Points on a hilly landscape, in no order, each with its height.
A climber steps from a point to the highest of its 3 nearest points, and stops where none of them is higher. Distance is the straight distance between rows; heights are no part of it.
lera h=345: [137 162 108  47 100 125 117 126]
vubi h=269: [133  98 106 115 149 123 136 154]
daf h=391: [141 153 163  72 104 110 136 115]
San h=297: [143 160 150  56  97 113 131 115]
ler h=263: [117 163 176 179  80 153 142  72]
pida h=592: [129  85 109 142 164 125 137 165]
Gole h=356: [128 105 146 194 166 137 128 164]
kones h=334: [132 101  99 100 143 124 133 148]
relaf h=273: [113 162 186 162  90 135 144  80]
lilub h=332: [127 117 158 158 150 125 137 150]
zome h=283: [131 110 153 185 158 133 125 157]
Sori h=280: [146 159 125  51  99 117 128 120]
mefo h=248: [128  91  71 100 147 122 129 146]
Zanom h=473: [124  74 107 155 169 127 140 172]
kobi h=343: [117 103  44  96 143 121 108 127]
bira h=487: [104 131  40  79 118 126  97 122]
paral h=259: [131 113 147 214 162 142 117 154]
paval h=344: [132 108 144 137 148 122 138 155]
Nire h=511: [128 101 138 155 158 127 138 166]
sivi h=379: [125  76  66 118 158 124 128 150]
gul h=412: [124 149 181 161 120 124 142 112]
zak h=322: [133 133 159 212 144 146 120 120]
Dav h=303: [136 144 173 104 111 112 139 119]
Nipe h=537: [118 123  50  80 124 128 106 129]
vuvo h=524: [121 160 170 192  90 155 139  77]
Dig h=88: [123  98  61  97 142 126 124 139]
zavoz h=574: [126 100 143 204 168 144 121 169]
Niduz h=737: [124  90 132 212 173 142 119 172]
kem h=266: [119 158 191 119  95 116 146  93]
bifat h=86: [125  87  57 105 147 126 120 140]
fetof h=414: [145 155 121  53 103 123 121 126]
Ruten h=323: [107  93  31 111 146 116 104 124]
dak h=350: [126 141 177 141 119 120 142 119]
bov h=204: [133 144 171 121 120 115 142 122]
Gaka h=365: [124 134 167 182 139 132 130 129]
rebo h=275: [124 155 191 124  93 116 147  97]
gim h=233: [119 156 184 173 102 134 141  89]
Kuz h=476: [129 131  82  75 126 128 123 135]
rotu h=341: [118 157 186 150 101 125 147  93]
Fup h=306: [133 108 125 113 146 124 136 151]
novut h=434: [133 151 180  98 106 111 141 108]
rigol h=290: [ 92 119  20 113 135 108  78 112]
ner h=289: [134 143 158 221 121 159 117  95]
dibo h=316: [129 116 154 190 156 133 127 153]
gipa h=566: [127  84  80 110 153 121 128 151]
sudov h=452: [117 143  52  70 112 128 102 126]
mezu h=603: [133 157 182  91  96 109 144  99]
tuli h=701: [141 136 119  69 116 121 128 134]
duler h=89: [134 125 147 114 135 119 140 143]
mase h=382: [138 155 148 199  69 200 141  50]
Sopuv h=11: [132 125 155 129 140 119 140 145]
zoz h=553: [122 148 184 151 114 122 138 110]
Nif h=397: [122 152 172 196 106 147 132  88]
pag h=351: [127 147 169 196 120 141 127 102]
falig h=378: [127 138 172 169 132 126 134 128]
Gimam h=401: [126  97 136 172 164 133 132 168]
kob h=75: [150 177 143  40  82 114 124 109]
pemid h=347: [129 141 167 202 135 140 122 120]
mos h=548: [131 101 127 137 155 127 140 162]
bul h=528: [128 136  76  69 117 131 116 130]
gege h=361: [129 116  71  83 134 127 122 139]
Dase h=612: [138 141  98  61 117 125 121 131]
Zuk h=445: [125 148  68  60 108 127 109 126]
Vig h=218: [145 168 115  41  95 125 118 121]
putuf h=439: [127 143 181 157 120 121 137 112]
rugir h=656: [128 155 162 200  94 163 133  75]
kabof h=360: [127 138 175 156 131 124 136 127]
metut h=131: [136 126 147 102 134 117 139 141]
gelek h=321: [124  82 124 179 170 132 135 177]
Ril h=67: [129 121 155 145 143 122 138 149]
zabef h=339: [112 101  35 104 139 120 104 127]
lar h=547: [136 117 117  93 139 123 133 144]
Zesi h=607: [129 127 161 163 139 125 136 144]
Tam h=655: [131 108  87  89 139 125 127 144]
vobe h=590: [121 130  64  71 120 129 109 129]
tetu h=142: [136 138 153  95 126 114 140 134]
borug h=485: [133 157  93  50 107 124 116 129]
Zise h=363: [ 95 122  25 102 130 115  84 111]
sove h=729: [138 130 131  80 125 120 131 138]
Kiv h=408: [130 116 148 166 154 125 133 155]
lim h=310: [130 139 169 142 130 121 140 128]
losi h=390: [106 115  30 100 134 117  98 120]
Kofo h=243: [129 131 168 140 133 122 138 135]
Kop h=438: [101 123  28  90 127 120  95 121]
Ber h=358: [124  87 120 163 167 130 132 174]
bipi h=154: [135 131 162 112 130 116 142 129]
nute h=523: [142 143 144  73 113 115 134 122]
doto h=482: [121 113  52  84 131 127 112 129]
Babi h=614: [144 145 130  64 111 121 127 127]
Zubuk h=370: [136 159 176  70  94 111 137  99]
sepof h=324: [130 120 153 196 155 138 121 149]
fepiz h=594: [135 154 158 202  84 175 137  66]
gezok h=531: [145 163 162  56  89 113 133 105]
bedus h=665: [137 120 113  83 134 122 132 145]
mola h=405: [123  73  86 131 162 124 138 163]
Gazi h=359: [134 108 147 215 172 146 113 160]
menik h=167: [128 130 162 134 137 119 141 137]
Muk h=57: [121  82  49 107 152 118 121 136]
mon h=522: [127 158 155 195  77 177 136  61]
bino h=348: [131 125 163 182 151 133 127 144]
fure h=561: [135 146 158 215 106 166 123  76]

Where does a climber stop that starts at each point below?
bipi: zoz
gim: rugir
borug: sove
relaf: zoz
Vig: sove
Ruten: vobe
zome: Niduz
Ril: pida
Kiv: pida
daf: sove

Call two points neighbours if one is among the 3 nearest of the other. Go from one point of each pair to the other, from neighbour to neighbour, staying as high as possible. Name the lowest point that can't be avoided.
mezu and gipa: Fup
Niduz and pida: dibo
rugir and gipa: lilub
pida and gipa: mola
Zesi and rugir: pemid
gezok and sove: daf
